Each row is a point on a tangle of strands that fork, close into loops and nearly touch. The rows are in no order.
In the rows, zero is written as 128.
Two points are linked if the straight distance between their rows is under 161. Some points are linked to none.
J953: [ 45 143 167 130 112 140 139 108 190 123 119 136 137  84 151 130  99 130
 102 101 147 125 138 191  67 140  75 116  99 129 143 129 114 113 154 155
 144 124 157 176 121 104 106]
J400: [170 112 133 101 125 141 143  60 159  60 113 184 157 169 110 137  95 163
 111 171 117 154 123  96 137 135 117 123 114 143 104 120  75 112 138 126
 192 123 132 157 112 108 150]
J13: [122 135 128 138 193 124  80  99 133 138 163  75 148 124 147 139 184 128
  48 164 139 137  82 123 152 113 190  91 106  99  92 130 193 134 161  71
 106 140 151 156 138 124 140]
J688: [109 161 155 119 103 144 110 150 175 114  67 181 128 126 144 132  60 145
 119 127 165 154 114 153 107 132  99 166  74 151 178 165  89 114 116 193
 143  97 132 153 110 106  87]
J393: [168 141 172 113 182 145 122 128 119 229 148  97 161 106 157 138 152 120
  71 121 144 147 101 167 134 132 142 139 135 110 138  79 120 166  89  96
  82 112 158  91  97 152 148]
J474: [ 82 132 175 169 155 154 104 129 125 172 176  86 136  35 204 154 141 123
  97  98  91 115 151 168  83 127 138 103 112 129 166 118 146 151 100 147
  83 183 173 106 181 103 154]
J206: [121 133 179 105  58 131 108 113  95 192 110 173 128 134 150 106 119 115
 115  74  93  86  55 149 115 141 141 112 159 151 182 111 135  76 101 155
 137 151 109  91 116  87 167]
J639: [134 180 115 108  75 116  89 143 165 110 111 139 133 128 155 157 148 137
 158 110  84 120 146 121 135 147 147  36 104 117 145 184 121 101 134 112
 178 141 101 106 118 165 143]
J99: [ 93  78 120 137 138 102 133 155  78 100 161  97 103 162  87  86 155 103
 185  98 151 127 150 130 134 101 112 162 143 124 118 110 158 127 148 130
 107 127  94 147 171 104 113]
J638: [ 86 150 148 160 168 131 120 132 172 150 179 108 129  57 150 157 178 132
  92 148 165 127 154 190  97 152 108  95 141  88 109 123 104 126 157  92
 122 107 141 112 121 146 137]
J796: [ 59 158  93 111 122 108 128 126 180  67 137 111 136 118 101 130 133 102
 148 111 166 145 177 163  72 111 100  79  97  91  78 136 137 120 136 128
 175 129  99 166 143 113 140]
J149: [183 107  62 115 166 112 138  91 141 116 131 116 144 147  89 120 141 140
  95 175  89 149  96  98 181 129 146 158 113 144  70 145 159 158  99 112
 127 135 120 148 114 160 149]
J79: [150 140 134  88 132  93 116 124 153  82 152 147 136 113  98 146 130 122
 135 128 163 137 152  93 124 158 102 112 167  81 121 109  82  91 156  90
 172  96  95  80 121 107 127]
J179: [ 65 145 179 168  95 157 138 123 190  91  98 148 113  93 172 137 104 153
 133 121 132 114 144 197  75 135  96 113 100 147 134 160  99 113 152 174
 140 142 153 181 125 131  95]
J446: [131  94 124 164 129 157 110 120  51  70 132 100  86 109 126 109 136 136
 178 115  89  98 157 134 122  75 118 106 165 181 164 120 126 141 161  71
 102 189 171 121 143 134 130]
J832: [107 138  99 140 132  96  78  92 160  37 151 116 121 135  82 120 151 115
 137 158 139 137 164 104  97 138 133  88 114 115  98 126 163 120 189  48
 180 140 120 163 164  90 123]
J363: [170 145 142 137 132 131 200 173 146 211 102 112  97 124 130 145 101 143
 145 103 140  85 160 142 187 161 161 114 135 153 108 144 145 145 138 164
 132  99  84 121 121 210 168]
J478: [144 117 166 126 182 164  89 130 126 215 153  96 141  70 199 144 168 116
  70 122 137 141  87 160 142 135 145  92 127 115 143 116 119 151  95  88
  80 128 174  73 132 157 151]
J565: [143 141 141 137  78 151 147 153 100 162  45 201 108 164 138 108  58 150
 147 124 146 176 107 138 149 137 138 172 140 152 214 137 109  94 126 170
 158 129 134 111 112 111  93]
J496: [ 59 133 129 136 152 119  97 112 103 108 182 113 130 112 175 105 155 109
 104  96 138 147 104 154  38  85  99 172  89  92 134  72 151 152  97 106
 100 135 138 139 171  46 124]
J576: [136 100 128 115 137 135 118 105 104 150 135 109 116 116 128 107 167 127
 113 134 126 125 131 129 168 129 131  92 140 127 127 133 155 115 145  97
 119 152 142 136 126 151 140]
J610: [ 94 142  94 123  96  77  85 147 118 103 146  95 125 131 152 126 162 107
 126 109 108 128  77 117 124  89 130 115 111 135 108 174 182 136  92 131
 112 150  88 149 145 109 134]
J578: [176 122  99 129 140 131 189 164  80 174 119 151 124 147 100 140  80 132
 174 118 134 147 115 117 165 126 120 175 223 133 153 100 130 110 139 122
 119  98 105  83 113 136 119]
J29: [119 133 153  84  89 139 124  82 155 178  94 123 134 147 130 125 150 154
  88 110 148 145 120 148 137 144 140 115  93 131 111 145 144 138  85 163
 134  96 128 159 113 157 170]
J781: [147 101 164 122 107 174 155  56 120 143  98 178 145 149 153 113 138 167
 133 141 112 138 119 134 161 111 137 123 121 151 136 113 121 112 128 167
 173 136 175 179  93 149 116]
J186: [132 149 155 130 150 118 146 131 177 164 153 113 116  86 153 171 157 147
  94 151 166 136 145 164 137 152 123 120 115 112  96 129 125 152 124 141
 109  94 143 122 113 181 138]
J780: [154  83  95 101 150 146 144  75 124 131  99 127 151 186  70 101 156 146
 149 158 106 133 182 105 180 125 137  95  98 136 106 151 183 130 136 115
 165 138 106 173 144 134 159]
J506: [146 139  95  92  97 106  98 148  90 166 113 111 136 167  77 111 130  96
 155 112 111 139 133  90 168 139 168  49 129 113 130 146 193  99 147  89
 162 156  65 112 147 113 140]
J163: [196 198 125  95 115 111 145 153 173  98  99 163 141 140 120 174  58 175
 115 132 154 124 138 103 135 165 119 141 132 124 149 158  75 116 134 155
 191  66 114 108 117 162 104]
J223: [137 108  83 110 121 130 127 153  76 103 133 133  89 127 150 115 112 108
 161 138  52 119  91 102 144 106 157  79 191 200 164 161 126 162 113 131
 110 194 128 117 122 158 130]
J794: [148 148 182 109  95 139 129 112 113 228 115 160 139 128 115 121 121 113
  90 100 124 108  79 144 125 170 120 148 169 131 172  75 107  92 122 120
 133 108 128  84  92  92 148]
J303: [164 106 106 144 169 165 158  99 136  71 134 155 125 122 124 134 154 152
 157 181 128 101 188 110 167 140 103 140 165 137  95 135 108 138 196  91
 151 134 147 151 115 152 107]
J895: [154 148 171 153 138 125 137 195 106 227 150  90 142 106 119 122  85  95
 109  97 136 151 105 138 130 159 122 181 164 130 170  80 103 136  91 128
  87 109 125  47 104 120 113]
J139: [174 117 109 108 154 108 126  77 135 137 121 123 149 139 131 129 167 145
  75 159 119 165  81 123 161 118 149 155  99 128  72 108 143 149  65 122
 105 135 166 156 100 143 153]
J7: [151 138  63 146 130 141 129 151 105  87 134 146 110 124 187 134 128 118
 156 153  59 120  61  96 135 126 133 118 156 184 134 155 101 177  95 151
 120 160 141 104  93 194 121]
J673: [120 119 157 107  67 121  87 125  89 163 110 136 110 125 143 134 135 129
 136  77  83  93  83 125 150 127 165  53 135 154 177 158 156  76 125 129
 146 166  87 107 137 103 162]
J955: [137 118  91 131 149 107 116  95 140  56 141 127 136 166  73 112 162 134
 154 161 113 134 183  93 139 117 128 106 114 126  94 154 175 139 154  86
 156 146  94 180 165 125 123]
J591: [122 108 139 145 123 149 138 168 136 145 116 124  94 111 172 137 127 116
 182 119  70  67 157 142 174 141 181  79 150 205 161 186 129 142 146 169
 117 165  94 120 137 198 154]
J527: [115 120 107 164 121 130  91 121  87  32 138 103  95 141 121 105 161 132
 150 133 116 123 152 128 103  86  99 116 148 155 134 120 129 124 168  87
 114 162 156 141 157 104 111]
J517: [133 104 156 128 155 117  93 104  91 174 178 134 141 114  86  89 170 100
 105 115 130 110 111 137 140 131 128 113 167  82 144  79 112  84 142  72
 119 105 112  93 115  75 140]
J961: [158 149  77 135 103 117 132 133 150  74  90 164 154 193 168 158 127 169
 130 138  91 155  77  95 125 134 133 165 124 157 142 170  70 122 113 187
 154 103 130  96  95 138  88]
J511: [ 79 170 154  97  98 136 128 137 190 112  90 155 141  91 140 144  66 121
  89 110 175 144 117 136  78 148  59 137  88 108 172 128 102 106 144 160
 150  93 132 137  89  86  89]
J328: [131 121  92 126 110 139  89 126 100 113 115 114  84 129 147 137 127 146
 137 138  32  95  86 106 153  98 181  60 141 193 164 192 151 152 127 134
 117 194 119 166 114 163 123]
J189: [137 116 132 150 124 129 185 170 153 161 109 111 102 124 150 140 127 110
 171 118  88  68 162 139 182 147 155  93 126 172 119 185 131 164 151 164
 116 138  79 122 133 210 150]
J461: [ 94 148 109 152 132  71  67  84 147  50 161 115 127 142 116 117 145 108
 115 152 133 133 108 103  89 104 161 116 104 115  95 122 192 115 154  72
 152 129 113 177 173  48 123]
J408: [178 172  81 114 114 108 155 151 157  80  87 160 135 174 128 172  84 180
 125 160 123 124 113 104 136 144 138 167 123 128 142 174  79 122 118 185
 173  71 122 106 103 151  92]
J193: [ 94  99 156 170 146 130 124 173  78 138 188  76 137  94 113  99 132  88
 148 103 111 116 144 134 111 135 118 134 157 114 142  92  99 136 115 107
  77 138 130  71 145 106 115]
J312: [107 135 117 133 186 124 106  85 163 125 138  77 133 104 129 137 183 137
  62 184 156 162 124 136 128 145 177  80  99  85  85 146 185 134 165  73
 137 131 140 156 146 146 135]
J631: [171 155  52 151 136 115 113 135 155  93 111 142 124 124 150 158 156 136
 144 161  68 116 109 105 179 161 139 130 145 166 102 170 109 169 131 143
 140 120 107 115  92 200 129]
J704: [173 132 126  87 137 122 184 150 137 190 133 111 119 128  58 154  92 138
 135 111 171 112 180 134 172 121 124 192 152 100  81 118 144 154 126 140
 116  66 108 142 124 164 138]
J300: [140 147  94 144 123 132  91  88 154  31 115 160 138 131 157 148 171 145
 140 169  81 128 132 103 125 141 136 113 119 130 120 165  86 118 156  90
 177 146 139 146 117 141 111]
J885: [173 119  97  65 133 150 149  85 131 158 105 128 152 181  58 111 121 136
 139 145 136 164 199 108 173 125 147  87  89 117  82 130 162 120 116 125
 161 129  99 166 154 126 183]
J534: [176 124 139 104 169 125 129  84 126 183 139 118 154 134 150 135 160 125
  70 126 139 167  78 139 152 123 152 150 129 120 110  80 150 163  64 106
  95 125 159 139  91 146 154]
J45: [142 103 149 120 165 130 179 158 119 184 155 104 130 131  87 120 105 123
 130 130 191 138 146 147 163 117 112 200 136  97  88  96 141 159 129 149
  78 106 121 143 111 150 101]
J481: [ 91  89 199 167 104 169 128 120 119 162 118 131 118 100 172 106 114 155
 147 105  93 106 162 160 128 119 128 116 111 160 168 118 127 113 134 170
 112 170 190 129 151 140 118]
J347: [155 120 111 115 118 100 151 148  76 195 140 132 120 133  94 138 124 108
 145 101 128 131 113 114 175 154 139 131 227 130 137 114 132 113 137 106
 121 106  69  87 111 138 150]
J584: [159  97 129 128 160 150 125  84 115 120 137 138 120 118 124 118 171 150
 139 160 121 110 155 117 175 135 124  87 164 119 132 129 125 103 186  66
 160 151 154 142 122 149 133]
J264: [ 60 140 145  99 146 107  91  99 148 144 179 114 152 105 107 115 176 103
  97 100 183 153 139 167  98 114 127 112  96  83 117 104 158 129 132  98
 123 108 107 153 133  70 144]
J839: [112  71 133 129 122 158 154 112  21 132 127 138 133 164 105  75 129 135
 164 122 124 119 111 115 132  84 112 134 162 143 159  81 143 121 124 118
 109 170 161 138 139  98 120]
J194: [ 76 121 200 181 107 155 120 142 120 173 147 120 134  56 187 125 108 128
 127  87  85 112 134 132  97 143 119 123 107 150 182 117 132 126  91 168
  98 163 184  99 161 122 124]
J954: [132 144 120 146  90 127  71 103 157  70 121 144 111 103 176 156 175 153
 139 146  89 105 131 119 135 151 142  68 139 147 144 180 103 112 163  80
 169 145 129 135 113 170 119]
J338: [ 80 124 118 169 147 113  78 143 134 102 176  46  97  80 118 132 172 120
 116 134 135 110 160 185 119 118 153  91 143 110 113 145 171 145 185  70
  94 148 133 138 164 120 131]
J159: [125  96 133 106 115 133 147 100  58 169 131 168 139 172 102  82 145 116
 134 115 141 139  84 109 134 106 139 168 150 128 136  72 151 109 106 131
 121 151 143 117 119  89 140]
J882: [ 81 142  90  94 161 135 138  89 196  83 128 117 138  98  92 143 135 129
 102 173 160 154 185 164 101 141 133  67  72  87  59 139 135 142 133 139
 168 111 123 181 130 147 161]
J622: [ 99 105 145 178 166 126  95 173  78 116 197  55 114  68 105 113 137  83
 156  95  94 107 160 146 114 111 146 115 155 135 144 121 129 147 116 122
  50 170 125 102 158 102 153]
J757: [ 33 130 111 113 130 109 118 115 173  86 164 110 121 115  96 129 134 100
 122  93 193 157 156 167  55 116  89 120 106  92  98 113 141 123 129 130
 145 100 104 165 140  83 123]
J103: [125 135 195 149 148 164 129 126 146 168 111 157 139  76 124 107  83 153
 114 143 161 120 163 163 138 150  82 134 117 123 166 104  80 103 190 130
 141 107 187 137  98 139  86]
J199: [199 135 146  58 103 122 121  70 152 161 108 168 128 159  96 133 131 132
  89 132 142 128 107 106 141 166 169  95 136 108 129 104 148  69  98  82
 169 129 110 105 116 101 187]
J126: [ 86 154 143 157  88 104 108 175 153  87 139 120 122 101 169 151 137 131
 148 104 119 118 136 131 110 146  86 116 159 124 131 158  99 117 142 146
 120 144 125 101 151 129 116]
J769: [ 83 120 139 166 162 133  95 122 150 141 160  74 109  68  99 127 190 125
 108 125 162 109 169 195 119 138 135  65 138  90 126 143 141 117 176  78
 123 125 140 128 170 119 141]
J498: [201 172  61  76 104 100 158 141 141 138  92 123 147 178  78 164 103 143
 136 127 109 134 159 102 158 154 140 136 135 118  98 134 116 162  63 155
 142  91  86 114 131 170 158]
J854: [121 141 154 214 154 146 190 199 117 138 114 126 124  80 156 119  85 115
 157 160 121 108 126 117 110 115 140 183  81 166 112 129 127 187  94 164
  99 142 191 106 128 178  91]
J101: [147  88 145  87 115 137 154  96 106 144 113 161 141 197  89  91  90 115
 121 122 180 161 110  98 130 125 120 204 151 125 134  82 130 107 117 150
 138 120 130 138 102  69 117]
J681: [151 128 129  87 108 111 110  74 158  53 117 181 164 172 122 123 125 130
 108 131 145 144  98  84 102 135 114 128 110 128 101 125  99  84 120 116
 166 127 121 133 117  71 156]
J323: [197 154 113  47  93 142 119  81 141 181  87 151 129 173  79 131 112 120
 125 123 144 157 169 107 172 157 159  70 118  96 121 109 138  93 119 122
 174 118 108 126 135 129 196]
J502: [181 169 123  79 112 110 139 142 167  90 129 153 145 127 100 176  72 140
 124 128 165 124 167  99 134 155 116 118 153 100 123 114  75 111 153 122
 182  79 106 106 122 143 128]
J515: [126 132 110 104  89 100  87 137  85 136 120 112 123 139 105 125 130  95
 145 106  85  99  98  99 159 128 166  46 150 156 160 173 177 101 162  87
 158 163  74 111 144 130 147]
J840: [131  97 136 126 141 132 106 113  65 174 155  97 121 109 134 112 156 108
 103 134 124 124  84 131 146  90 154  80 125 137 145 109 158 130 124  98
  98 174 153 132 124 116 150]
J215: [112 125 101 124 172 116 122  86 191  86 140 105 135 102  94 149 164 137
  80 183 153 160 161 138 122 140 152  86 102  80  59 143 148 146 149 100
 153 117 143 164 143 145 149]
J136: [ 76 115 174 172 179 149 121 140  99 141 172  80 140  49 183 153 149 115
 100 115 120 118 147 168  61  97 130 123 101 132 129 113 146 186  83 110
  72 182 180 125 171 125 146]
J292: [112  92 168 176 153 159 184 150  79 145 138 100 134  96 145 108 112 108
 149 141 129 114 147 140 103  98 126 167  93 152 100 119 146 188  94 127
  78 167 172 128 128 181 106]
J160: [187 116 162 103 122 160 150  26 168 131  84 185 150 154 124 128 101 181
 117 152 123 140 132 129 155 136 151 100 112 144 140 113  96 106 123 151
 204 100 157 166  92 158 156]
J25: [135 173 180 161 144  98 146 198 162 206 151 106 139  98 147 148  85 106
 108  95 133 135 119 160 139 157 131 179 130 133 138  98 117 152  89 170
  76 111 145  80 110 150 120]
J211: [133  90 157 128 158 141  91 105  41 165 176 115 131 110 103  77 168 104
 105 130 106  93  97 136 140  98 159  88 146 101 168  78 141  86 132  70
 100 140 135 109 127  65 156]
J416: [109 133 123  64 115 124 113  96 175  67 129 164 166 176 100 121  97 109
  95 112 168 161 117  92  70 138  98 140  89 114 108  98 112 103 116 150
 156  92  97 135 128  54 152]
J888: [119 127 124 205 130 138 204 214 122 131  98 131 103 121 149 120  81 101
 181 145 113 108 132 118 144 116 141 175  96 165 127 152 114 165 113 199
  84 159 138 112 138 175  89]
J497: [169 113 125  88 123 131 159 120 129 132  81 162 133 180  65 128  37 138
 116 140 173 169 136 112 142 136 126 213 144 130 135 115 113 123 107 153
 143  72 118 154 125 101 108]
J732: [189 158  69 119 141 111 149 122 174 119 116 129 133 144 104 152 135 146
 136 156  92 114 131 109 184 143 133 154 130 148  79 154 118 176 104 151
 153 101 103 123 102 193 151]
J766: [176 141  83 138 181 141 204 191 105 152 126 151  97 137 117 151  80 148
 171 138 131 144 135  89 177 125 119 183 207 132 131 111 117 132 161 117
 128  95 134 101 114 153  93]
J748: [137 124 132 136 153 159 217 117 158 150 102 140 116 123 111 139 119 158
 146 153 152  78 187 148 162 119 125 135 107 122  83 149 122 153 171 167
 139  94 135 178 117 170 124]
J716: [113  93 121 108 129  78 106 133  73 125 162 101 132 155  65  84 158 100
 166  99 152 139 132 111 153 109 148 140 129 120 123 117 171 132 144 108
 122 118  72 151 156  79 142]
J345: [134  97 142 170 132 183 122 111  62  88 119  99  94  97 156 128 132 149
 178 145  79  85 160 124 103 101 134 101 143 186 159 122 117 163 146  89
 124 189 200 124 136 180 138]
J495: [ 99 117 119 154 116 144 144 134 133  89 106 146 137 161 162 107 125 146
 139 149 130 147 101 120  97 116  89 165  92 134 113 135 100 135 106 183
 106 133 167 150 116 124  77]
J920: [ 97  91  88 119  89  97 134 197 132  82 105 124 125 200 139 142 146 125
 168 112 149 132 149  83  99 117 101 144 147 111 146 159 101 111 154 174
 131 109  80 117 143 119  88]
J238: [122  99  92 173 147 157 175 156 120  90  90 156 111 159 132 117 103 137
 161 181 144 139 148 111 120 104 100 182 105 126 125 154  92 142 137 161
 123 135 180 136 121 127  49]
J359: [118 158 108 126 113  90  82 119 146 122 135 119 132  98 173 150 173 120
  88 131 122 144  82 127 117 130 128 106 100 110  93 165 157 139  91 111
 108 125 109 143 122 131 144]
J944: [137 146 141 126 108 149 134 169 128 126  44 187 117 144 136 111  52 155
 136 139 170 152 135 147 140 132 118 179  96 158 213 164  76  98 128 174
 162 110 122 142  99 118  87]
J959: [118 158 146 119  97 110  76  95 156 114 148 160 123  86 185 151 168 143
  89 112 127 116  82 125  96 139 114  90 109 100 123 125 129  89 123 101
 132 131 136 128 127 105 139]
J738: [121 120  85 154 124 129  96 102 102  17 125 143 119 145 175 127 180 147
 145 145  95 124 111  95 112 109 116 144 137 145 130 136 115 122 128 112
 117 164 153 135 143 113 116]
J494: [101 117 137 166 109 134 208 196 136 133 108 117 120 136 132 132 100 110
 196 116 114  92 159 138 156 134 118 148 127 157 104 169 123 151 157 187
  92 140  94 139 145 153 107]
J227: [114  83 159 137 104 173 139  87 104 170  97 146 121 141 173 101 141 160
 144 128  92 120 108 137 138  96 142 114 102 161 147 113 135 128 102 171
 126 161 178 168 116 181 123]
J535: [136 128 144 114 151 110  98  85 130 102 178 154 135 101 107 123 156 116
 108 127 153 125 109 102 109 153 101 131 161  84 118  84  84  77 152  70
 146 100 122  86 107  72 123]
J102: [ 86 124  86 144 131  84  51 149  96  63 152  97  97 135 164 115 143 108
 135 104 114 120  76  96  92  59 128 136 106 135 140 137 185 138 106 128
  81 150 104 138 161  63 131]
J606: [150 109 112 167 167 143 176 210 114 136  97 152  90 125 124 126  79 130
 164 160 162 117 164 105 144 114 105 196 142 122 150 131 101 120 161 142
 111 102 144 102 126 137  64]
J936: [127 119 146 150  82 139 142 168  92 162  76 184 110 163 136 113  82 129
 144 114 128 139  85 126 121 142 118 160 166 145 204 112  91  63 133 154
 134 130 121  69 120  93  84]
J131: [148  92 108 122 117 159 174 100  86  79  98 183 137 220 141 108 119 145
 161 142 115 150 121  92 134 115 114 156 172 143 167 136 106  78 162 126
 168 152 128 127 126  90  92]
J459: [118 134  63 140 107 133  72 111 132  83 106 107 129 138 149 142 159 138
 124 138  30  94 100 118 141 118 163  78  88 173 122 213 159 154 128 135
 135 162  99 164 140 163 123]
J814: [147 131  95 153 167 141 159 148 157  85 146 129 106 119 131 148 158 140
 158 187 135 109 157 106 147 128  93 167 160 120  78 129 103 153 174 108
 116 118 128 126 115 173 103]
J412: [103 162 174  68 116 135 125 102 182 186 126 116 161 127 144 126 107 109
  65  93 167 163  99 165  84 136  94 190  85 103 129 107 146 154 104 141
 100  93 132 159  98  84 134]
J10: [126  82 116 139 126 167 164 115  47 101 108 161 122 188 124  99 129 142
 185 121 103 130 146 121 133 104 103 147 183 144 172 106 119  92 161 127
 143 172 143 134 141 100 103]
J96: [105 107 156 136  88 120 119 174 110 146 119 152 119 145 146  99 106 110
 132  95 126 134  96 109  92 136  95 157 152 119 185 108 101  76 115 154
 102 122 121  74 137  73  93]
J865: [187 137 109  81 135 137 179 121 177 146 117 116 164 142  53 151  57 143
  96 139 174 114 186 130 147 131 130 170 115  98  78 113 132 168 104 149
 134  54 116 169 147 170 147]
J676: [147 154 154 151 143 100 138 182 168 173 160  97 123  81 183 171 129 121
 108 125 137 123 121 165 140 150 135 136 129 142 101 132 104 156 109 157
  85 116 130  97 112 186 134]
J833: [ 78 120 118 178 145 107  67 177 101  96 187  38  79  82 121 117 141 105
 144 112 100 108 149 157 120  95 143 101 154 145 126 155 148 148 156 100
  64 174 119 126 167  98 140]
J97: [ 72 101 153 171 178 145 141 157  95 131 161  85 146  93 155 136 148 105
 118 138 136 142 139 165  71  80 140 151  95 122  96  98 136 194  87 109
  85 168 172 127 153 154 135]
J473: [110  86 163 170 163 147 154 185  70 196 160  91 155 104  99  98  92  96
 142 125 128 132 137 123 103 134 123 179 138 105 170  77 102 141 104 120
 101 109 134  64 136 100  91]
J125: [106 159 165  85  81 105 122 140 161 180 121 125 141 145 142 120 102 106
  94  81 166 159  83 134  88 140  93 195 120 112 139 123 141 134  79 165
  89  97 102 125 113  78 126]
J442: [195 135 111  91 126 133 163 110 158 106  83 149 162 163  57 139  15 143
 104 142 154 139 150 120 148 127 124 184 109 118 111 130 111 134 101 169
 155  75 120 158 128 140 126]
J982: [108 120 164 168 126 144 127 127  69 118 136 143 128 100 170 126 122 119
 127 129 109 104  76 101  74 116 108 133 143 142 172  81  97 124 107  92
 126 155 190  73 124 125 113]
J612: [153 182 106  95  74  95 115 182 158 143 124 120 123 138 121 157 130 110
 153 108 123 127 162 122 158 158 124  63 129 113 116 147 128 115 113 132
 160 127  71  79 115 172 150]
J214: [ 87  98  68 135 118  94 135 191 128  68 144  96 105 177 105 129 166 101
 188 102 137 126 147 110 107 114 111 144 125 120 106 164 146 143 139 153
 100 115  66 122 158 133 117]
J945: [ 90 124 173 185  93 166 123 126 159  93 101 145 109 111 190 131 120 165
 163 123  79 102 157 184  96 104 128 120  94 154 145 145 102 127 141 175
 129 158 178 163 139 150  92]
J980: [139 140 139 100  88  94 137 188 108 165 118 128 134 128 112 146 116 118
 172  94 124 114 143 126 154 168 118  99 173 132 131 149 125 106 137 126
 151 113  49  74 127 148 143]
J587: [192 158 127  98 137 124 189 153 149 202 114  96 108 142  99 161 107 144
 132 123 169  83 184 134 189 147 145 115 144 111 113 136 138 147 130 141
 146  74  97 112 130 205 171]
J137: [167 145 166  78 106 139 133  66 136 179 113 176 144 146 109 122 128 123
  87 119 151 115 103 125 125 172 126 135 147 121 154  83 114  74 126 112
 165 112 147 117  91  96 154]
J428: [113 146 132 121 144  99  70  73 136  78 160 167 128 101 154 114 163 118
  76 142 137 118  88 129  63 122 126 112 100  96 113 125 156  94 136  79
 124 131 152 171 148  47 136]
J593: [ 96 153 150  78 156 109 104 108 159 167 171 129 164  98 137 126 171 108
  67  91 171 161 109 166  86 131  93 145 104  81 113  85 128 136 122 103
 117 100 105 134 114  72 147]
J883: [ 62 111  94 158 131 104  79 131 107  73 181  93  93 135 168 119 152 120
 137 100 146 151 102 140  51  81 115 154 116 113 134 101 148 138 111 127
  76 127 140 143 175  61 126]
J887: [148 171  70 174 161 118 159 159 174  82 134 131 117 106 141 163 125 143
 128 188 140 117 127 104 138 142 108 184 134 121  73 126  79 173 144 153
 105 102 155 118 104 168  97]
J391: [118 125 127 131 139 136 153  89 142 125 120 137 151 131 132 128 134 153
  95 155 137 155 104 150 121 129 109 172  87 119  71 109 128 167  93 172
 100 119 182 176  92 149 103]
J490: [101 135 159 109  77 110 123 161 119 189 122 118 128 168 117 106  97  99
 116  70 155 146  95 119 104 145 110 181 134 122 155 109 130 109  97 165
  92 107  84  85 135  75 111]
J379: [131 149  85 121 105 127  81  71 154 108  88 121 158 145 118 122 164 151
 122 148  73 151 100 105 140 128 178  61  71 129 108 183 175 128 114 129
 169 130 126 158 137 155 144]
J880: [142 126 115  85 122  98  92 116 106 151 148 116 142 164  53  92 147  92
 150 101 150 152 140  91 142 128 155 123 113  99 106 106 182 109 121  95
 156 115  67 123 143  81 163]

How many points has the smallest loop of links through each point below? Write 0 if it is on no loop.
J622 -> 11
J149 -> 0
J474 -> 0

A fork is a point with three links, a tip a point with one. Leave the first point through the second and follow the links. Name the first fork or tip that comes.
J612 / J639 -> J345
J517 / J211 -> J887
J584 / J576 -> J961
J794 / J206 -> J920
J780 / J955 -> J496
J980 / J347 -> J139
J264 / J593 -> J481
J125 / J412 -> J13

Name the points in between on the shortest way along the links from the first point to the second, in order.
J102 / J955 -> J610, J359, J959, J428, J461, J832
J584 / J502 -> J576, J840, J211, J517, J535, J79
J631 / J478 -> J732, J149, J139, J534, J393
J673 / J780 -> J206, J794, J137, J199, J323, J885
J96 / J292 -> J936, J565, J944, J688, J511, J953, J179, J945, J481, J194, J474, J136, J97
